Each row is a point on a tangle of strands that fork, close into loops and nearly touch. The rows are in no order.
(in the rows, 128 means zero)
Points whose rows are less than 111 apart are linked; no others are. Some points are linked to none.
(955): [ 97 165 148 141 108 155  97 121 168 169 139 121  93 130 159  93 123 113
 138 110 162 162 182 144 140]
(480): [142 148 139 146  94  77  51 147 130 186 142  88 167  92 142 168 114 147
 129 103  78  95 139 153  86]
(35): [173 167 153 101 162 176  88 140 180 149 151 107 102 127 177 121  85 143
 144 100 131 105 168 149 155]
(684): [ 62 107  99 150 138 144 179 131 116 126 105 190 101 137 118 137 170 115
 144 125 155 174 103  93 162]
(674): [143 149 134  76 100 127 172 126  91 110 119  79 129 125 115 127  86  94
 112  93 125 122 158 122 113]
(794): [157 141 137 115 123 162 130 182 104 144 180  56 133  93 106 130  96 137
  85 147 142 128 142 110  83]
(1001): [101 152 144 148 148 120 172 119 191 141  71 146 157 117 166 171 182  90
 159 136 126 153 123  94 163]
(3): [ 79 111  97 155 135 169 163 140 108 120 148 175  78 136 108 111 163 132
 119 157 181 198 108  96 144]
(2): [106 170 120 131 143 120 149 137 180 168 115 139  72 120 155 147 140  73
  97 105 179 157 145 108 160]
(256): [119 161 112 146 125 105  95 132  84 167 176 146  99 127 146 150 125 164
 113  96 173 122 160 130 104]
(699): [116 132 121  61 112 124  76 108 168 113 122 120 135 149 178 138  92 142
 158 103 104 125 135 178 165]
(1032): [ 97 125 141 125  92 100 112 149 101 134 129 119 180  73  92 134 126 167
 116  96  79 162 160 115  56]
(931): [143 161 140 124 100 136 101 166  81 172 194  74 128  91 111 147  94 149
  90  99 147 113 173 130  85]
(482): [136 106 117 163 112 132 112 132 156 161 147  87 145 117 125 150 151 102
 114 214 131 164 121 127 126]
(496): [157  95 105 130 124 105 121 106  64  94 136 130 134 171 114 126 134 145
 128 139 134  72  89 157 133]
(644): [140 157 173  96 144 146 158 115 122 115 101 138 145 104 132 118  88 146
 156  55  98 107 175 120 120]
(1217): [109 162 147 164  74 103  59 128 113 194 136  89 153  97 135 134 123 116
 129  88 114 121 172 153  83]
(694): [135 124 129 123 145 167 125 130 158 116 129 131  67 163 133  92 112  95
 132 145 159 140 125 142 176]
(1059): [123 127 101 101 140 119 141 168 127 124 182 121 138 110 149 176 125 186
 107 147 140 166 124 114 106]
(453): [ 99 118 164 141 103 111  96 120 124 139 117 166 184  84 131 132 150 197
 142 108  78 155 164 130  70]
(822): [ 62 174 140  95 110 139 114 116 193 147 100 135  92 106 176 101 122 110
 133  87 135 184 163 138 156]
(976): [ 67 138 122 106  76  87  65 135 153 144 136 108 182  91 162 156 136 145
 147 124  94 157 125 163 102]
(1092): [141  83 100 164 140 105 142 155 113 137 136 150 163  96  81 153 154 140
 110 203  81 181  89  98  86]
(1006): [134 115 103 158 164 131 143  83 101 110  96 179 113 183 133 142 174 137
 140 121 145  64  91 146 184]
(567): [ 81 115 123 114  99 104 139 100 157 126  91 140 183 122 159 144 149 108
 167 154 101 185  94 132 138]
(443): [102 127 130 161  97  94 146 128 107 156 116 112 155 100 107 154 156 111
 115 129 130 158 126 116  76]
(804): [125  92 101 101 106 125  79 141 108  98 180 105 127 163 127 101 106 140
 134 173 141 130 107 153 134]
(1120): [200 154 132  88 170 169 140 144 152 122 153  76  89 149 142 132  88 112
 105 120 151  64 128 149 167]
(416): [133  96 141 120 137 143 173 117  91  72 110 154 151 152 111 105 119 146
 156 137 125 126 110 116 125]
(18): [149 116 121 203 104  81  95 169 116 179 150 117 120  92  61 102 130 115
 106 124  94 103 144 130  44]
(1169): [148 124 150 128 147 170 152 108 144  98  93 145  90 160 117  63 109  94
 158 121 143 114 131 122 175]
(16): [148  52 105 194 123 159 102 146  99 114 139 144 141 134  72 104 168 112
 159 202  95 147  74 124 131]
(447): [163 141 150 123 160 145 208 133 113 127 110 123 118 126 118 141 124 115
 111  99 157 113 151  90 125]
(136): [185  89 118 149 171 140 120 149 132 123 160 147 151 150 140 157 147 164
 136 188 120  89 104 122 146]
(1030): [141 162 153 122 139 126 203 108 119 144  75 133 103 112 122 137 120  85
 106  57 145 114 179  89 133]
(266): [130  77 127 133 110 117 108 116 113 105 114 124 176 135 117 118 129 118
 166 172  91 145 108 142 109]
(703): [172  95  92 156 177 147 152 142  90  99 173 148 118 168 115 141 166 164
 123 170 148  80  75 126 151]
(29): [ 54 152 147 124  67 119  80 112 161 137 124 121 162 112 158 115 143 132
 158 119 116 189 146 143 113]
(131): [163 131 131 144 206 179 166 160 139 117 149 147  87 142 126 118 117 131
 120 146 179 111 120 110 147]
(341): [128 106 107 179 117  88 114 149 149 146 146 165 156  69  63 138 163 155
  96 176  71 180 112  88  55]
(63): [107 131 141  38 134 150 125 140 122  39 125 127 114 154 119  52  52 137
 142 100 134 119  98 126 150]
(1210): [163 156 130 100 138 161 105 162 145 138 182  75  92 136 145 123  90 131
 113 133 158 111 146 143 146]
(798): [151  88 111 140 115  89 100 137 142 131 128 101 176 127 124 165 137 117
 130 178  87 103 106 155 108]
(177): [115 148 173 145  65 143  70 129 110 163 153  78 129 102 106  91 104 125
 127 102 124 136 179 146  83]
(31): [145 134 133 102 165 157 222 155 116  98 124 106 134 112 100 132 111 123
 109 144 130 161 135  83 102]
(991): [ 92  78 125 151  77  98  77 126 134 109 105 138 169 114  85  93 135 117
 168 179  58 184 101 143  88]
(303): [159 121 121 151 174 122 105 122 160 152 144 155 146 150 179 177 165 171
 145 149 139  88 121 142 156]
(196): [199 161 161 137 149 149 133 138 103 144 143  83 145 123 127 140  97 145
 131 107 126  65 161 132 112]
(123): [149 119 140 153 120 130 147 142  50 115 162 110 114 142  76  89 111 122
 106 137 161 104 121 106  79]
(938): [132 108 107  64 165 140  98 120 123  59 145 155 116 185 146  94  91 184
 153 133 133  92  93 165 169]
(1171): [ 99 121  95 132 136 146 144 145 148 147 157 147 102 129 136 147 154 135
 106 161 175 188 124 111 144]
(559): [141 102 127 164 122 107 103 140 165 162 128 117 176 126 151 177 173 122
 146 189 113 128 109 135 121]
(477): [100 102  89 165 102  49  90 157 144 160 154 170 159  78 110 158 182 146
 110 154  78 149  86 113  70]
(1199): [137 105 133 155 111 122  73 159 125 118 182 147 144  94  81  82 139 177
 117 171  80 157 118 118  66]
(723): [141  79  85 175 168 144 142 123  88 104 123 186 132 160 124 155 176 154
 143 146 134  99  81 121 168]
(628): [120 148 160 158  99 110 112 104  63 143 121 135 133 135 108 111 104 152
 148  79 126  98 161 126  77]
(528): [116 150 166 115 139 134 143  94 162 141  61 181  73 117 155 106 102  96
 143  59 123 125 163 115 165]
(906): [144 141 148 122 120 159 134 180 129 127 178  63 148  77  83 121 120 144
  87 188 121 177 140  91  62]
(570): [ 94 158 100 127 164 108 164 140 206 143  99 147  85 104 167 162 162  51
 109 137 160 165  98 109 185]
(818): [134 156 128 162  97  98  69 147  65 181 183 114 109 106 109 132 109 154
 106  93 150 104 156 138  70]
(652): [138 121  97 143 108 132 131  81 142 121  80 103 124 183 137 136 181  58
 132 147 141  91  99 155 202]
(1076): [153 109  85 157 107 110 115  93 103 132 122  80 118 179 120 144 161  77
 102 164 150  81  87 173 174]
(119): [100 109 132 126  97 128 144 101 130 118  82 126 154 143 136 125 133  91
 165 133 117 148 123 133 138]
(281): [151 161 137 147 171 129  98 105 152 157 138 155 102 147 180 161 126 170
 153 103 144  92 150 139 152]
(1089): [101 151 166 151 118 142 178  98 121 148  63 151  87 123 122  96 128  76
 133  63 148 127 176  94 143]
(86): [129 144 122  73 131 109 147 101 135  98  78 149  74 138 140 104  84  90
 103  71 112 106 127 154 185]
(430): [172 118 101 123 191 180 145 153 129  87 171 146  94 179 125 116 127 155
 119 158 169  88  65 129 163]
(1117): [160 124 152 151 143 169 157 175 110 111 173 120 151  94  88 102 134 164
 114 176 133 154 121  74  59]
(271): [ 72 109 110 116 170 131 187 122 142 111  74 217 104 127 126 147 136 132
 140 106 133 162  83 106 179]
(125): [ 86  94  94  90 153 132 148 109 145  93  98 189 102 158 147 142 127 135
 144 119 127 137  79 143 192]
(888): [132 152 173 108 169 126 158 105 149 125  68 182 117 119 148 128 101 141
 148  58 104 100 158 117 154]
(637): [147 132 130 153 163 131 131  94 110 130 121 170 103 163 146 128 130 161
 143 104 163  85 132 129 161]
(1176): [109 102 110 107 121 148 111 123 150 112 146 124 116 164 139  99 116 134
 150 172 138 171 123 145 156]
(636): [145 117 106 158 107 104  91  83  83 127 134 107 111 184 125 128 137 114
 114 126 147  65 103 174 144]
(848): [150 105 140  93 158 145 171 111  77  54 115 152 146 161 104  99 105 169
 146 111 128  64  93 126 121]
(216): [136 137 182 115 121 132 131 116  74  99 113 120 163 116 106  98  93 153
 161  82 112  94 161 120  89]
(1147): [105 128 131 145  78  82  51 154 178 171 137  92 181  76 132 144 136 130
 130 138  66 130 135 156  75]
(775): [146 152  99  38 102 123 151 103 147  98  96  86 102 148 144 119  94  64
  95  97  99 106 137 161 171]
(914): [139  95 116 166 105 144 135 125 133 138 116  97 129 158 118 131 157  73
 148 196 144 154 114 126 154]
(17): [167  96 110 107 148 104 131 121  67  59 138 134 167 156 107 137 114 185
 125 123 110  54  80 143 108]
(85): [139 150 140 104 132 125 156 147 138 163 130 102 144  89 147 181 125 123
 109 103 127 140 163 115 121]
(108): [ 94 130 135 127 176 136 152 126 205 140  79 175 109 117 161 140 160  89
 139 137 135 171 116 107 180]
(625): [176  86 117 171 148 135 143 180 104 111 163 132 150  98  67 118 144 137
 112 199 102 141  94  89  66]
(593): [109 119 112  41 149 131  94 137 156  86 157 128 108 149 161 120  80 165
 139 119 123 136 120 161 164]
(325): [108  87 139 141 108 109  73 133 125 109 154 191 170 103 108 106 151 203
 137 149  70 163 129 115  75]
(193): [151 122 132  44 110 140 157 122 141  76 105  72 153 135 127 107  85  99
 148 140  90 135 138 139 149]
(604): [134 122 126 155 105 114 133  57  69 120  85 137 114 191 109  94 137 112
 141  98 147  57 115 154 159]
(831): [123 127 152 180 102 124 147  76  95 137  72 137 121 166 119 103 152  83
 163  97 140  85 143 118 159]
(599): [143 145 118 138 200 117 140 118 171 141  99 180  75 148 161 171 145 117
 105 100 161  97 111 132 191]
(915): [139 172 147  64 128 154  81 122 157 125 138 111 112 128 159 115  71 132
 144  76 102 112 165 156 162]
(731): [ 72 159 131 122 107  88 159 121 165 138  99 124 181  94 168 175 169 110
 153 124 128 148 109 110 128]
(1106): [118 118 169 165 119 163 175  94 114 128  63 162  98 152 115  70 135  90
 170 105 144 124 156  96 161]
(706): [126 139 157 187 103 115 131  93  77 158 110 127 119 148 123 109 130 104
 143  81 158  91 164 117 112]
(235): [180 188 129 115 171 138 125 123 151 149 110 117  44 125 146 141  85  79
  73  73 146  79 155 146 184]
(274): [129 133 171 126 133 166 123 130 149 135 139 115 147 118 130 104 124 154
 146 136 127 147 177 118 109]
(272): [148 102 137 135 150 166 208 129  93  87 114 125 134 141  88 105 130 105
 136 154 128 142 111  81 122]
(940): [156 137 135  75 183 134 160 104 133  70  81 161  72 147 122  96  98 114
  97  87 118  87 101 142 171]
(799): [120 142 145 187  82 135  84 136 127 180 166  92 111 109 116 107 137 108
 105 143 159 157 182 131  94]
(1233): [141 137 127  95 171 142 171  94  84  64 106 155  92 180 107  95 105 148
 115  82 148  58  87 130 150]
(782): [ 82 139 146 154  65 128  66 120 167 147 150 107 149  93 130 111 153 141
 121 169 110 191 154 143  93]
(693): [130 105 110 200  97  75 107 159 117 182 141 118 142  96  92 140 153 101
  92 154 116 131 128 119  67]
(331): [144 130 115  82 107 106 135 139  65 113 140  77 147 124 111 154  89 129
  98  88 124  95 134 149 111]
(762): [213 144 138 128 196 174 165 151 148 126 142 104 102 151 125 117 118 101
 101 144 164  80 116 119 158]
(1181): [111 122 100 140 124  95 130 154  91 152 173 154 127 108 138 167 147 177
  99 126 157 149 131 118  99]
(806): [ 59 177 113 120  97  93 149 130 170 158 124 120 125 100 171 162 161  88
 131 121 152 178 116 125 135]
(908): [125 149 158 164 138 172 106 127 148 157 147 137 105 134 140  94 127 156
 141 127 169 132 172 117 124]
(226): [134 109 108  70 113 109 110 136  98 105 164  92 148 139 136 137  97 148
 115 136 122 119 119 145 114]
(990): [100 159 138 139 100 152 121 135 187 166 144  84 147  88 138 144 154 130
 109 169 129 202 163 118 104]
(72): [159 129 125  82 104 129 160 106 129 111 100  69 131 148 132 128 105  78
 118 122 111 110 143 142 148]
(407): [ 98 109  91 114 108  51  89 159 124 143 156 142 180  93 146 176 155 169
 117 148 100 141  84 136  85]
(564): [125 110  85  82 189 129 126 108 135  78 124 179 104 177 147 131 115 172
 122 114 130  93  74 168 188]
(1045): [ 75 144 135 113  86 106 148 114 108 143 110 116 159  88 126 144 126 127
 126  93 116 173 150 118  89]
(581): [ 69 187 127 113 108 147 140 128 206 164 127 105 122  86 155 138 138 103
 113 118 144 205 155 123 121]
(1208): [113 108  71  70 128  74 107 166 123 120 163 131 166  99 156 201 128 172
 111 146 118 155 107 127 112]
(5): [139 102 157 153 122 168 140 111 156 128  95 110 155 145 128 103 152  94
 177 168 111 159 148 120 145]

A tip is a point with one link. Name the tips that can be reached along the links from each point below, in the order of the rows.
(798) => (2), (991), (274), (799)
(694) => (652), (193)
(1120) => (1171)
(443) => (18), (1199)

A piece is two or more points that can be reached from each other along the links. Count, over all rows, the pieces, the separate loops (a circle has one, a figure eight two, a Y none), the forks (points with three links) and the tips (points with one).
pieces => 5
loops => 6
forks => 11
tips => 9
